A landscape with many peaks, sampled at points; each row gives a point and its height.
A climber steps from a point to the highest of its 2 nearest points, and stops where none of them is higher. Distance is the straight distance between rows; heights are no part of it.
<1885>: [-11  13  -8 -30 -12 -27 -12   7   5  26  18  24  -5  -7   1  -5 -17 -13
  10  -4   5   8  22 -27]  h=46.2
<520>: [  8   6  31  -1 -26 -12  18   7   0 -31   4 -16  19  -6  -8  15  10   0
  20  23  28  12  21   5]  h=75.3
<1812>: [ 18  -5  36  21   2  10  -8 -11   9 -34  23   1   9  11 -18   1  24  15
   2 -13  14  -6  -1  -9]  h=59.7
<729>: [  8   3  -1   4   3  -4  -4   5 -16 -10   4 -10  15  20  -5   6  -2   5
  -1  11  14  18  -8  24]  h=62.6
<1363>: [ 11   5  16  19  -5   6   0   1 -15 -18   4  -2  22  14   1   5  11  15
  -4  10  23  -1   8  27]  h=64.2
<948>: [-18  12  -7 -35  -5   6  -7  -7   8  10  -3   9 -55 -11  21  -7  18 -17
 -18 -13 -12   1  23  -3]  h=35.4
<701>: [ -3  -3  -1 -42  -3 -27 -17  -5  13  18  12  10  -9 -16  -8 -10  -8  -7
  18   1 -11  -2  28 -36]  h=47.8
<1925>: [-14  18 -18   0 -18  -9   0  33   3  26   1  14 -24   6   9  -8 -10 -26
   4 -23   7  20 -28  -6]  h=74.3
<1078>: [ 15  10  31  22 -32 -28   5   6   6  -4  14   6  30  12   1   6  12   8
  16 -22  32  -3  11  -1]  h=81.4
<1689>: [ 15 -13  39  -3  -5  -1  -8 -17  15 -30   1 -21 -12  -9 -14  -3  29   4
   3 -16  12  -3  10   9]  h=52.9
<1706>: [  4   5 -18 -25  10  11 -19   7  -1   6  15   4  -8  17   0 -19   8 -10
 -13 -11 -13  14   0   5]  h=23.1
<1219>: [ 13 -14   6   3  11  19   2   5  12 -28   7 -26  30 -13 -16  -5   5  -4
   6  18  -2   3  -4  -1]  h=55.7
<1164>: [ -6  17   2 -25  10   0 -12 -11 -16   3   5  16 -21  -4  -3  13  -4  10
  -4  30   1   6  24  -6]  h=32.6
<1581>: [  7  15  -6 -24  15   8 -25 -12  -4   1  28  23 -18  24  -8  -9  15   4
  -7  -2 -13   9  10 -21]  h=53.4
<1761>: [ 13  -6  -6 -29  -1   0 -16  21  16   2   6  -6  -4  -8 -11 -15   2 -18
  11 -10  -7  16  -1 -20]  h=60.5
<106>: [  2   7   0 -15  17   9  -8  -8 -19   1  -9 -10 -18   1  -2   6   9  12
 -21  23   1  -4  20  40]  h=71.4
<284>: [ -3 -19   7   7  13 -23   2 -15  12 -15   3 -32  18 -16 -14   1  -8 -11
  11  11  -5   5 -26   5]  h=50.3
<561>: [ 22   4  25  -3 -16 -36 -11 -11  18   7  20   1   8   4 -21  -3  12   1
  14 -29  11   2  12 -20]  h=78.5
<344>: [ -1   4 -11  -7  17  34 -10   9  -1  -5   4  22 -26   5   8  -2   8   5
  -7   6 -17   6  -6 -28]  h=74.9
<1106>: [ -3 -12  15  10   6  -6   5  -9   1 -24  -8 -27   6 -10 -13  10  -2  -3
   9  18  10   7 -16  15]  h=51.5
<984>: [ 15  -6  13   1   2  38  -4   5  10 -18  -7   1   2 -11  -1  -6  16  10
  -5  -4   4 -10  17  -5]  h=64.6
<222>: [  3 -14  15  30   3  42   5  -1   9 -19 -10   4  11 -15   2  -5  11  13
   0   1   1 -26  -2  -7]  h=67.2
<223>: [ -1  -5  -3  19 -12  22  11  12  16  18 -23  15 -22 -11  18 -10   8   1
   0 -33 -11 -21 -10 -21]  h=40.6
<991>: [ 26   3  30  12 -28 -12   1  13  20 -10  23  -4  37   4 -15 -10  11  -2
  12 -25  21  -2  12  -8]  h=83.5
<382>: [-17  -9   8  28   4 -29  18 -37  -1  10 -15 -13   4 -16   3  15 -16  12
  -1   5  -3 -22 -14  17]  h=69.7
<926>: [-20  10 -26   5  -4  13   6  21  -3  24   4  17 -27  16  17  -7  -9 -15
  -8 -17 -14  14 -34 -10]  h=76.6
<1454>: [ -2 -11 -20 -36   3 -14 -20  25  15  20  17   5  -9  -7  -4 -28  -6 -20
  18  -4 -22   8  -6 -33]  h=58.2
<391>: [ 14  11  11 -20   4   2 -19 -18  10  -2  15  19 -27  12  -9  -5  25   3
   0 -18  -9   2  15 -31]  h=51.2
<1260>: [-12  -3 -41  -3  14  21   6  17 -11  24   0   8   9   1  20 -13 -22   1
 -27  -1 -27 -11  -2  16]  h=21.9
<1687>: [ -6 -25   5  41  27   1   9 -20  12  -7   2   1  -4 -10   4   0   5  18
  -6  -8 -30 -32 -35 -22]  h=66.8
<243>: [ 19   3  15  -1 -11   2   9   4  12 -19  16 -14  46  -5 -16  -6   7  -1
   4   6  12  -1  26   1]  h=60.2
<923>: [  0  13  -8   0 -23 -10  -1  48   1  11  -6   2  -7   2   8  -9  -4 -28
   9 -25  25  23 -19  13]  h=72.3
<377>: [ 10  -3 -10  20   0  13   3  11  -5   2   0  -6  44  12   5 -13  -5   3
 -14 -12   9 -12   5  33]  h=54.8
<793>: [ 11 -15  48  26 -17   7  -6   2  13 -41  15  -3  -2   8 -14  -3  30   1
  13 -27  22  -5 -15  -2]  h=57.7
<1108>: [  3 -18  -8  -6   0 -17  -2  -3  17  16 -11 -12  -9 -11  -3 -11  -1  -7
   7 -18 -19  -8 -14  -9]  h=44.5
<1678>: [ -2   6  -3  27   7   7   5  -8 -15  -5   1   6 -27  42  -1   6  11   2
  -5 -17  -1   5 -39   7]  h=10.4
<470>: [ -7  17  -8 -21  -9 -36  -9   4 -18  14  17  12  13  17   0   9 -20  -5
   6  12  15  23  12   4]  h=26.7
<400>: [-13  12 -13 -32   0 -13 -11 -17  -7  22  13  12 -30  11   7 -13   4  -8
 -14 -11 -14   0  20   4]  h=4.0
<687>: [ 16   7  32   7 -12 -37  -8 -29   7  -3  15   1   2  10 -10   8  18  15
   4 -25  16  -3  16  -2]  h=76.4
<1759>: [  1  -7 -10  10  -2   6   2   6  12  18 -10   4 -13   2   5 -11   3  -4
   0 -29 -16  -9 -19 -12]  h=42.5
<780>: [-16 -13 -12  -9   7 -19   2 -20  -2  19  -6   6 -34  -1   2   2  -7   5
  11   5 -30  -8 -15 -26]  h=57.2
<1022>: [ 17   7   5   8   3   0  -8 -15   4   8  13  10  24   8  -6  -6   5  17
 -11 -16  -1 -15  20  -3]  h=59.2
<976>: [  5   2  -3 -16 -13 -16  -6  29  -9  -8  -3 -17   5  13   7   1   3 -16
   1  -8  22  29   1  37]  h=68.9
<887>: [ -4   1  18  29  -4  23   5  -5 -13 -16 -15  12 -15   7   3  12  11  16
  -1   2  18  -9  -8   8]  h=12.4
<182>: [  1  -9  -9 -21  21  -5  -7 -18 -11   2 -10 -24 -11  -7  -8   2  -1   6
 -11  25 -12  -4   9  32]  h=73.6
<1105>: [-10  14   2 -12  -6  16   3 -12   7  10 -12  17 -57  -2  21  -1  22  -9
 -10 -22 -15  -6   8 -18]  h=37.1
<1314>: [ -4  17  15  -6 -13 -31  -3  -4 -12  -2   3  17 -19  12  -6  29  -8   2
  21  10  20  26  -4 -23]  h=29.7
<1601>: [-18  20  -1  -5 -21 -21   5  12 -16  11 -11  12 -23   7  27  15  -3  -6
  -9 -12  23  14  12  26]  h=33.7
<1278>: [  6  -2  -1   6   9  35  -4   4  -8 -11  -9  -5 -12  17   4 -11  18   6
 -18 -11   2  -1  -7  32]  h=16.4
<18>: [  3   5 -11  16  24   2  -5 -23 -10  16  14  22   5  12  -6   6  -9  26
  -8  16 -19 -20  -4 -19]  h=65.6
<1923>: [ 10  -5  14 -15   9 -15 -12 -27   7  -8   3  -6 -20   1 -17   5  13   7
   4  -3  -6   1   4 -10]  h=43.1
<62>: [-11  11  -9  -3 -10  -7   7   4  -2  24  -9  19  -2  -9  15   5 -16  -2
  -5 -10   3  -7  16  -6]  h=35.9
<354>: [ 14 -16 -10  -9   8  23  -3  15   8 -11  -8 -22  25  -8  -1 -19   3  -7
 -11  -8  -3  -6  12  25]  h=53.3
<31>: [-21   4 -26   1  -7  -3  17  23  -9  22 -17   6   7 -11  20   6 -33 -17
  -6   1   5   2   0  15]  h=16.0
<1340>: [  3   8  32   1 -31   4   7  16  -7 -23 -11   5  -7  -2   9  18  14   4
  14   3  37  11  19   5]  h=78.2
<888>: [-10  -4  -1  26   7 -17  12 -34   0  18  -2  15 -21   6  -1  14  -7  18
   3 -10 -19 -22 -21 -23]  h=61.2
<448>: [  4   1  10  20  -5  -8  13 -15  10   0   3  -4  41 -15  -6   1  -4   4
   6   3   6 -17  13  -5]  h=64.0
<1457>: [  2 -24 -22 -34   5 -13 -11  24  16  11  -2 -13   8 -24  -2 -22 -13 -20
  18  11 -26   2   1 -27]  h=55.9
<1481>: [  2  -5  43  30  -8  23   2 -20   2 -28  -2  10  -1 -13  -4   8  22  22
   1   1  19 -29  14  -3]  h=11.0
<83>: [-18  31  -6   8 -22 -20   7  -3 -10  32   5  30 -27  22  21   5  -2  -3
 -12 -29   8   5   1   3]  h=81.5
<254>: [-33  17 -28   3  -9   9  11  24  -9  21  -4  24  -8 -11  31  11 -33 -10
 -17   8   9   8   3   1]  h=15.2
<936>: [-10 -12  31  35  -7  16   9 -18   2 -22 -18   6 -12 -14   2  13  11  14
   7   0  15 -24  -7  -2]  h=11.7
<1049>: [ -7   8   7   3 -18  21   9   8  15  14 -26  19 -43 -17  23  -2  14  -5
  -3 -33   1 -12   7 -18]  h=38.9
<1465>: [ -2   2 -23  -3  25   0  -9  -9 -12  16  18  17  18   7  -8   0 -20  14
   0  34 -20  -6  -3 -22]  h=68.1
<1000>: [  5   2  -6 -47   1 -17 -12  10  -8  -6  10 -16   7  -4 -10  -1  -8 -14
   0  19   6  23  28  18]  h=65.5
<1867>: [  0  -2  -3  23   2 -11   5 -26  -6  17  -2  -4   9  15   2  -4   1  16
 -19 -22  -5 -19  -6  31]  h=64.1
<1828>: [-11  -3  -8   7  16   3  15 -19 -14  11 -24 -11  -2 -24   2  16 -14  13
  -8  40 -10 -23   8  19]  h=74.0
<1768>: [  4   3   4   2  -2  -5  -1 -23   1   8  -8  -3 -23  14   2  -5  18   2
 -11 -29  -5  -8   1  16]  h=49.1
<481>: [ -2   4   5 -13   9   1   1 -12  -8  -7  -9  -3  -7 -17  -8  18  -7   6
   7  37   3   3  12  -8]  h=31.6
<606>: [-10   4  -1  18  -2  28   8  14  -4  -1 -18  20 -16   2  11  12  -7   3
   7   2   7   4 -20 -21]  h=13.6
<1707>: [  0 -25 -12 -21   6 -30  -3 -14  14  15 -11 -29   3 -20  -6 -11  -7  -9
   4  -8 -20 -11   2  10]  h=46.5
<913>: [  9   7  16  -8 -27 -23  24  14   9 -27  12 -26  41  -3 -15   6   2 -14
  23  21  21  19  18   8]  h=73.9
<1261>: [ -3 -34  -5  -2  14 -13   7  -1  24 -11 -17 -32  10 -40  -1  -6  -3  -9
  16  21 -27  -8 -15 -23]  h=52.1
<1325>: [-12 -14  10  33   5  -1  16 -19   8  -5 -14  -9  13 -20   2   8  -8   6
   6   8  -1 -19 -20   0]  h=71.5
<1096>: [  2   0 -10  15  14  23   7 -22  -9   4  -3  -3 -30  26   6  -8  21   7
 -23 -20 -23 -16 -19  18]  h=8.0
<1326>: [  7   6  -4   7 -13   7   3  35  -5  -6   3  -3  28  14   2  -5  -7 -12
   5  -5  22  20  -8  10]  h=51.7
<1600>: [  3 -22  -5   0  15 -14  -2 -18   9  -2  -2 -29  17 -13  -8  -7  -5   1
  -5   3 -15 -10 -10  19]  h=48.6
<810>: [  6  14   1 -32   4  20 -12  17  -3 -12  11   8  -1 -10  -2   5  -2  -3
  -5  24   7  20  26 -11]  h=26.1
<1170>: [ -2  -2 -10   6  15  14   1 -12  -9  -5  -4  -1 -38  25  -2   1  13  -1
  -6  -9 -18   3 -31   2]  h=9.3
<88>: [ 21  -5   1 -20   6  14  -4   8  11 -17  10 -16  28 -11 -16  -6   3  -2
   2  14  -2   5  21  -6]  h=58.0
<1444>: [-31  28 -13 -13 -17 -26   0  -9 -10  35  21  30 -39  18  19  -2  -6 -13
  -9 -13   0   8   3  -7]  h=79.6
<1781>: [ -1   6   7  26   0  12  14   6 -14 -21   2 -11  41   2  -7   5   2   5
   3  34  19  -2   2  24]  h=62.7
<1921>: [  3 -20   1 -22  13 -12  -9 -24  11  -2 -10 -14 -31 -13  -7  -2  12   3
   2   0 -23  -6   1  -8]  h=44.7
<93>: [-12 -11 -19 -18  16   2   8  -3 -12   7 -25 -18  -8 -22   6   6 -18  -2
  -6  32 -15  -6   5  22]  h=76.1
<518>: [  7  17  10   1   3   1 -10   5 -14 -16  16  18 -14  28 -10  19   4   6
   7   8  16  28 -11 -16]  h=31.2
<129>: [  7 -28 -10 -16   0  -9   3  21  28  -1 -16 -31  11 -41  -4 -14  -4 -21
  21   7 -18  -3  -2 -20]  h=53.9
<1379>: [  7 -20   6  21   7  44  -6   9   3 -24  -8 -10  -1   8  -2 -15  20   4
  -7 -14   3  -8 -20  21]  h=15.1
<375>: [  8  13  -1 -27   5  19 -16   8   1  -4  10   9  -8   1   0  -7  10   0
 -14  -2   0  11  25   1]  h=24.8
<324>: [  2  -4  -4 -19   8 -10  -6 -35   3  11   0  -4 -37  10  -1 -10  19   0
  -8 -16 -28 -12   5   1]  h=46.8
<76>: [ -3  16   9   4 -16 -17   1   8 -13   1  -8   6  -5  12   9  15  -2   1
   6  -4  25  18   0  10]  h=32.9
<1295>: [ -6   5 -10  -5 -15  -2   2  34  -7   3 -13  -5  -7   8  18  -4  -2 -20
  -8 -22  20  18  -4  36]  h=70.5
<437>: [ 12   5   9 -33   0  -8 -20  -8   9   2  17  13 -12  -1 -14  -3   6   0
   9  -2  -6   8  20 -34]  h=49.4
<1400>: [  1 -11  13  10   8  17  11   6   0 -40   6 -38  34 -13 -19  -4   6  -8
   6  37   8   7  -9  26]  h=54.2
<1574>: [-13  -9   9  17  21 -27  10 -44  -1   6  -6 -15   7 -29  -5  13 -10  16
  -5  28 -14 -31   0  11]  h=69.9
<1129>: [ -3  15 -12  -3   8  19   1 -21 -10  13   7  13 -38  25  14 -10  19  -2
 -21 -18 -26 -10  -4   0]  h=6.6
<1103>: [  2  -8 -18  -1   7  42  -2  35   5  -6 -10  -1  10  -3   9 -12  -4  -9
  -4  -1  -5  10 -14  -2]  h=20.3
<1382>: [  4   2   3  15 -10 -26   6 -16  13  22   0   7  27  -9  -3   0 -11   5
   4 -18   2 -20  13 -13]  h=66.2
<731>: [ -7   5 -19 -25   6  22  -4  28  -1  -2  -2   4   6 -16  11  -1 -13 -15
  -9  18   1  13  19   0]  h=27.3
<933>: [  7  -5  21  27   1  -8  -1 -26  14  -1   3   6  -8   6  -5   0  15  13
  -1 -30  -1 -19  -9  -9]  h=72.6
<797>: [  0  10  13  16  -7 -35   1 -14  -5   0  12  11   8  14 -15  24 -12   6
  22   5  15  11 -15 -26]  h=29.0
<1861>: [ -9 -15 -30   8  20  25  12   3 -13   8 -13  -5 -22   7  11  -4  -6   8
 -15   8 -33  -5 -34   6]  h=19.1
<971>: [ -3 -17   9  20  -5  30   4  14  -2 -25 -18 -16   9  -2  -1  -3   6  -4
   4   3  13  -1 -18  22]  h=14.0
<657>: [  0 -18   1 -16   3  17  -2  13  11 -13 -25 -18 -28 -16   0  -2   8 -13
   8  -1  -6  12 -13  -4]  h=64.8
<1597>: [ -4   3  -3  25  15  -3   7 -34 -11  18   1  12 -10  11  -2  10  -3  28
 -14   1 -17 -25 -10   2]  h=63.4
<739>: [ -9 -14  -8  16   4 -16  11 -16   6  22  -8  13 -35   0   5   1   1   8
   8 -13 -36 -21 -26 -41]  h=59.1
<379>: [  7  -3   0  -1  19  31  -5  12  -5 -25   1   0  -5   2 -12   9  -1   5
   7  28   1  13 -14 -16]  h=69.8
<654>: [  6  11   0  20   8  13  16   2  -2 -21  20  -9  54  -1 -22   2  -3   2
   9  41   5   2   0  -2]  h=61.1
<726>: [ 18   4  11 -11 -11 -37  -8 -10   2   3  12 -11  23   7  -8  -2   6   4
  -2 -17  13   1  26  18]  h=70.4
<809>: [  6   8  -8 -14  14  -4 -11  -2 -18  -1  11  -2  11  12 -11   5  -8   5
  -5  28   2  12   5  14]  h=61.8
<486>: [ -3 -16 -13  -2   5  25   8  18   9   1 -28  -6   0 -28  17  -5  -5  -3
  -2   5 -14 -11   1 -10]  h=51.6
<371>: [-23  24  -6  -6 -16   1   3  13  -6  14  -3  26 -24  -4  25  11  -8  -6
 -14  -9  17  11  16   1]  h=34.7
<1362>: [ -4  11   3   9  -4 -10  -2   3 -18  -7  -1   8 -19  28   0  18   0   2
   7   3  17  26 -24   4]  h=32.0
<1522>: [ -8  18  -3  10 -10 -24   6 -22 -16  25  -1  16 -17  27  11   6   0  10
 -12 -22   1  -4  -1  13]  h=83.4
<490>: [-12  -5 -21 -30   8 -24  -4 -11  -7  24   2   4   3  -9   2  -5 -25  -1
   1  16 -15 -10  20  -1]  h=38.8
<1411>: [-12  -3 -31 -24  16  -2 -12   9 -14  14  15   3   2  16  -3  -9 -24  -8
   0  21 -16  19 -18   4]  h=24.7
<877>: [  9  12  -8 -31   3  -6 -15  18 -18  -9  20  -8  16  17  -6  -1  -5  -7
  -7  19  11  30  15  24]  h=63.7
<581>: [  8  13  12  24  10  -1  -2 -18 -18  -1   8   7  13  13  -6  13   4  26
 -10  18  12 -12   4  17]  h=65.7
<963>: [  4   4 -15 -14  10   4 -14 -10   6  17  18  20 -17  20   1 -18  11  -1
  -5 -17 -30  -6  -4 -27]  h=56.0
<1599>: [  7   2  -8 -12  20  41  -9  15  -1 -12  -2   9  -6  -9   2   1   3   8
  -5  27 -10   5   7 -19]  h=72.1
<365>: [ -7   2 -21 -10   7   0   4   0  -3  19  -8   7  12 -14  11   0 -20   2
 -10   8 -12 -14  21   2]  h=37.3
<592>: [-10 -18 -22   1  -1  -8  14  14   7  16 -25 -16  11 -22   8  -2 -23 -15
   7   4 -13  -6 -13   1]  h=17.9
<1053>: [  0  -6  -8   7  -1  -6   4  13   8   4  -4  -2  11  -3  -8   2 -16 -11
  21   3   0  13 -28 -22]  h=48.7
<1532>: [ 12 -15  40  20 -26  26  -3   9  11 -35   2  -3   7  -4  -7  -8  27   2
   8 -21  23 -11   6   4]  h=55.8
<1432>: [  9  -1   1  24 -16  12   0  24  -4  -2   2   1  32  22   5 -14   5  -2
  -4 -26  20  -1  -7  25]  h=53.2
<236>: [ -8 -20 -16 -26  14  -9  -8  -4   3  14  -2   4 -25 -10   7 -13  -2   3
   8  13 -36  -6   0 -33]  h=55.5
<850>: [  0  -2   7  24  -3 -31   3 -21 -11   4   2 -13  22  17   1   4  -1  13
 -10  -9  11  -7  -9  41]  h=65.8
<1213>: [ -4  -4   5  37  10  20   8  -3  -3 -12  -5  18 -14  13  -3  16  -1  13
   6  -1   4  -8 -34 -21]  h=12.5
<4>: [  7  17 -12  -6  14  12  -5   3  -8   6  21  20  35   1  -8   2 -16   8
   0  33  -5  -1  20 -24]  h=70.6
<403>: [  0   5   2  37  10  -2   3 -18  -6  -2  10  21 -12  34  -7  12   4  15
   0 -15   1  -6 -32 -15]  h=11.4
<567>: [  4  15  24   4 -10  -7   2   8 -10 -22   5  13 -12  12 -10  31  -1   5
  23  19  28  26  -7 -27]  h=30.3
<1019>: [ -8  17 -16 -11   2  23 -14  11   5  12  15  30 -17   7  15 -10   4  -4
 -16 -12  -8   7   6 -21]  h=78.1
<1248>: [ 15  -4  19  -1  -1  -5 -11 -22   9  -9   0 -12  -6   7  -8  -8  25   8
 -10 -26   4  -7  15  18]  h=51.0
<430>: [  9   7  -8  13   0  -6  -2 -21   3  25   7  11   8  19   3 -14   6  11
 -18 -36 -12 -20   7   9]  h=61.9
<333>: [-16  10 -16   1  -3 -11  11  -9 -20  25 -10   5 -15  11  13   7 -15   5
 -16  -4  -4   1  -3  26]  h=81.3
<124>: [  3  10   4  -4  -9  26   8  25  -1 -13  -5   7  16  -9   2   7  -6  -7
   8  15  18  12  13 -13]  h=29.5
<1859>: [  5   8   2  21 -10   2  23   2  10 -14  15  -6  63  -7 -15  -7  -2  -4
  10  15   9  -7  18  -2]  h=62.1
<247>: [  8   8   9  -8  -1 -22  -5 -18  -8   2   2  -1   5   7  -5   7   4  13
  -7   1  10  -1  22  19]  h=68.7
<1757>: [  2   4  21  18 -14 -29   2 -27   6  10  -4   5 -10   5  -2   7   9  10
   4 -29  11  -9   1  -1]  h=74.6
<1130>: [  0 -30   4   7  11 -32   0  -5  32  -3   3 -27  17 -33 -11 -11  -4 -14
  22   2 -24  -8 -28 -28]  h=50.4
<796>: [-10 -11   4  24  28   1  11 -32  -6   4 -12 -13 -14 -22   0  14  -3  24
 -12  30 -20 -33 -10  14]  h=71.9
<942>: [  5  -9   8 -20  -1 -33 -11 -16   8   0   4 -18   1  -5 -19   1  -3  -6
  11  -1  -1   8   5   1]  h=41.6
<1023>: [ 24   6  17  -9 -20 -11  -7  16  16  -4  12  -3  15   1 -13  -9  10  -7
  10 -26  17   9  16  -9]  h=81.1
<1241>: [ 24  -1  27   1  -3  26 -12   0  12 -25  11   3  -2   7 -11  -5  25  11
  -1 -17  11   1  15 -11]  h=62.0
<954>: [  9  14   6  -3 -15 -40  -3  -2  -9   5  18   4  29  18  -7  11  -9   3
  11   5  18  15   9   2]  h=27.5
<1880>: [ -8  -6  -6 -26   1 -42  -4 -23  -7  15  -1 -12   4  -8 -10   4 -19  -3
  10  15  -4   0  15   8]  h=40.2
<1579>: [-23  20 -17 -11  -4  -4  -4   0 -10  18  13  19 -37  24  12  -1  -3 -14
  -7  -7  -7  19 -17  -5]  h=79.2
<1598>: [ 10 -11  43   6 -21   9  -3  -1   2 -37  -4 -15  -5  -4  -3   4  30   8
   5  -7  26  -2  12  22]  h=54.4
<1482>: [ -4  -6  17  38  12  19  11 -18   2 -14  -3  -1  22 -17  -2   5   2  16
   0  21   2 -28  -5   2]  h=69.5
<849>: [ -6 -13  20  51  12   2   6 -21  13  -8   8  12   5   4  -3   3   7  14
   1 -23  -6 -28 -32 -17]  h=69.6
<1306>: [  1  14   4  12   1 -28  -1 -23 -21  11   7   6   9  22   0  14  -2  21
  -9   6  11  -5   5  24]  h=67.1
<1094>: [ 10 -13  -1 -14  -2   7  -9  21  12 -13  -9 -22  -5  -4 -11  -8   4 -18
  10  -7   3  22 -16   3]  h=62.8
<1786>: [ -7 -11 -20 -17   7  15  -3  17   7   8 -14   6 -14 -22  16  -8  -7  -3
   0  12 -26   0   0 -29]  h=53.5
<1881>: [ -1  -3 -13   6  19  32   0   7 -13  -4 -10  -2 -11   9   3   1  -1   8
 -13  13  -8   2 -19  16]  h=17.7
<387>: [-12  -5 -26   8   2   1  18  15  -7  10 -17 -10  29  -9   7   1 -28 -12
   3  15  -1  -1 -11  12]  h=17.0
<1762>: [  7   8  18  18  -9 -49  -2 -21   0   2  21   2  22  16 -13  15  -4  10
  12  -6  16   5  -5  -5]  h=28.2
<1284>: [  9   2 -18   6   5   7  -6  -8   8  27  14  18   4  18   5 -22   7   5
 -14 -33 -28 -17  -2 -15]  h=59.0
<909>: [-13  20   1 -28  -1   2  -9 -10  -6   8  -2  21 -40  -7  13   8   7   3
 -15   4   2   4  30  -1]  h=33.8
<454>: [ 13 -15 -11  -4  -4  16   9  32  16 -11  -9 -25  40 -18  -4 -19  -4 -25
   5 -10   4  -4  11  16]  h=51.1
<1451>: [ 14  -5 -15 -27   7   9 -11  18   5  -3   7 -12  22  -3  -6 -15  -4 -13
  -6  -2  -4  11  17  10]  h=55.6
<821>: [ -3  -1   0 -23   7  13  -4   1 -11  -9 -23 -16 -33  -4   7   2  12  -4
 -15   4   3   9  10  36]  h=69.2
<1502>: [ 17   3  15 -18 -20 -35   4   5   7 -10  11 -22  29  -4 -13   5   2  -9
  12   0  18  10  29  12]  h=72.2
<1123>: [-14   6 -19 -24   2 -23 -11  11 -20   9  10   0   2  16  -1   3 -23 -12
   5  19   6  31  -9  13]  h=25.8
<181>: [-11 -15  27  23   0   7  11  -7  -2 -37  -7 -27  21 -18  -6   3   8  -2
   5  23  15  -6 -12  31]  h=52.8
<139>: [ -8  -6  -7 -28   4   9  -6   4   0  -2 -18 -14 -40  -3   5  -3   8 -16
  -3  -3  -8  18  -8  11]  h=66.9
<1352>: [  9   2  37  15 -39 -10   7   9  -1 -17  -2   2  14   2   8   8  20   8
  13 -15  36  -6  21  13]  h=79.7
<1585>: [  4 -13  -8  -5  -7  24  11  34  18  -5 -23 -13  19 -30   7 -11  -3 -21
   9  -4   0  -6   9  -5]  h=49.6
<1720>: [-19  11 -14   9  -6  21  12  28  -7   9 -17  19  -3  -6  19  11 -24  -8
   1  10   9  12 -14 -13]  h=14.4
<332>: [ -3   7  -5 -19  -9  30   7  38   3 -15 -13  -1   9 -26  12   3  -8 -21
  -2  11  16  13  29   3]  h=28.4
<795>: [ -8  -1 -38  -5  19  15  -4  13 -14  18   8   3   7  20   6 -11 -19  -1
 -15   6 -22   8 -22  13]  h=23.4
<1590>: [  1   2  31  -4 -24   5  15  11   4 -30 -16 -12  -2 -18  -8  19   6  -6
  24  20  29  13  13  -9]  h=76.7
<658>: [-13 -10  18  32 -15  21  10   9 -16 -28 -22  -2  -8   5   4  14   4   3
  11  11  27   1 -24  19]  h=13.2
<155>: [  4   8  14   5  -5  12  12  -1  -1 -14  -5   0  17 -14  -7  14  -2   4
  11  28  15   1  18 -11]  h=30.5
<820>: [  5   2 -14   9  -3   2  -4  31   0   4   7  -1  24  17  -8  -4 -17 -16
  13  -4   8  25 -32  -6]  h=50.2
<1533>: [ 17   4  -6  17  10   5  -1  -8   0   4  15  -2  52   5  -8 -12  -3  12
 -14  -1   1 -19  17  15]  h=56.8
<363>: [  0   0 -22 -13   8  25 -12  27   0   0   4   0  -4  12   3 -14  -3 -13
  -7  -5  -7  22 -18   3]  h=21.6
<1282>: [-10 -29 -24   8   6  -2  14   6   8  18 -25 -16  -7 -19  15  -7 -13   1
  -1   0 -34 -15 -22  -8]  h=19.0
<529>: [  7   2   3 -25 -10 -10  -1  20  -3 -12  -4 -19   8  -5  -4   4  -4 -15
   6   7  17  23  13  16]  h=67.3
<901>: [ -7  -2   0  16  -3 -23  12 -30   1  22 -14   1  10 -11   4   8 -15  13
  -5  -6  -3 -25   9   6]  h=68.2
<227>: [-12 -16 -33   1  16  16  12   7  -8  20 -15  -6  -1  -9  18  -8 -17   7
 -15  12 -34 -15 -12   5]  h=20.5
<896>: [ -8  24 -10 -12  -2  22 -14  19   3   8  24  39   0  -1  12   1  -7  -1
 -12   4   7  14  17 -32]  h=75.4
<1797>: [-19   9 -23 -22   2   6   3 -16  -7  27  11  12 -40   9  22 -16  10 -10
 -23 -14 -32 -11   9  -1]  h=5.2
<398>: [  9  23  -1 -12  -4  15  -6  14   2   2  26  30  25   0  -4   3 -10   3
   3  13   6   9  26 -40]  h=73.0
<1028>: [  3 -19   1  12   0 -20   2   9  23   0  -4 -20  11 -19 -15  -5  -8 -16
  24  -5  -5   3 -37 -19]  h=48.8

Two climbers start at each pair of points below. Name the first point that both come to, or write never.
<948>, <391> => never
<1678>, <658> => <227>
<1130>, <1923> => never

Where does a climber stop that starts at each point below?
<363> => <88>
<701> => <991>
<809> => <1522>
<1103> => <1019>
<1053> => <991>
<1797> => <1325>
<1885> => <991>
<887> => <1325>
<581> => <991>
<1601> => <1325>
<1689> => <1325>
<1028> => <93>
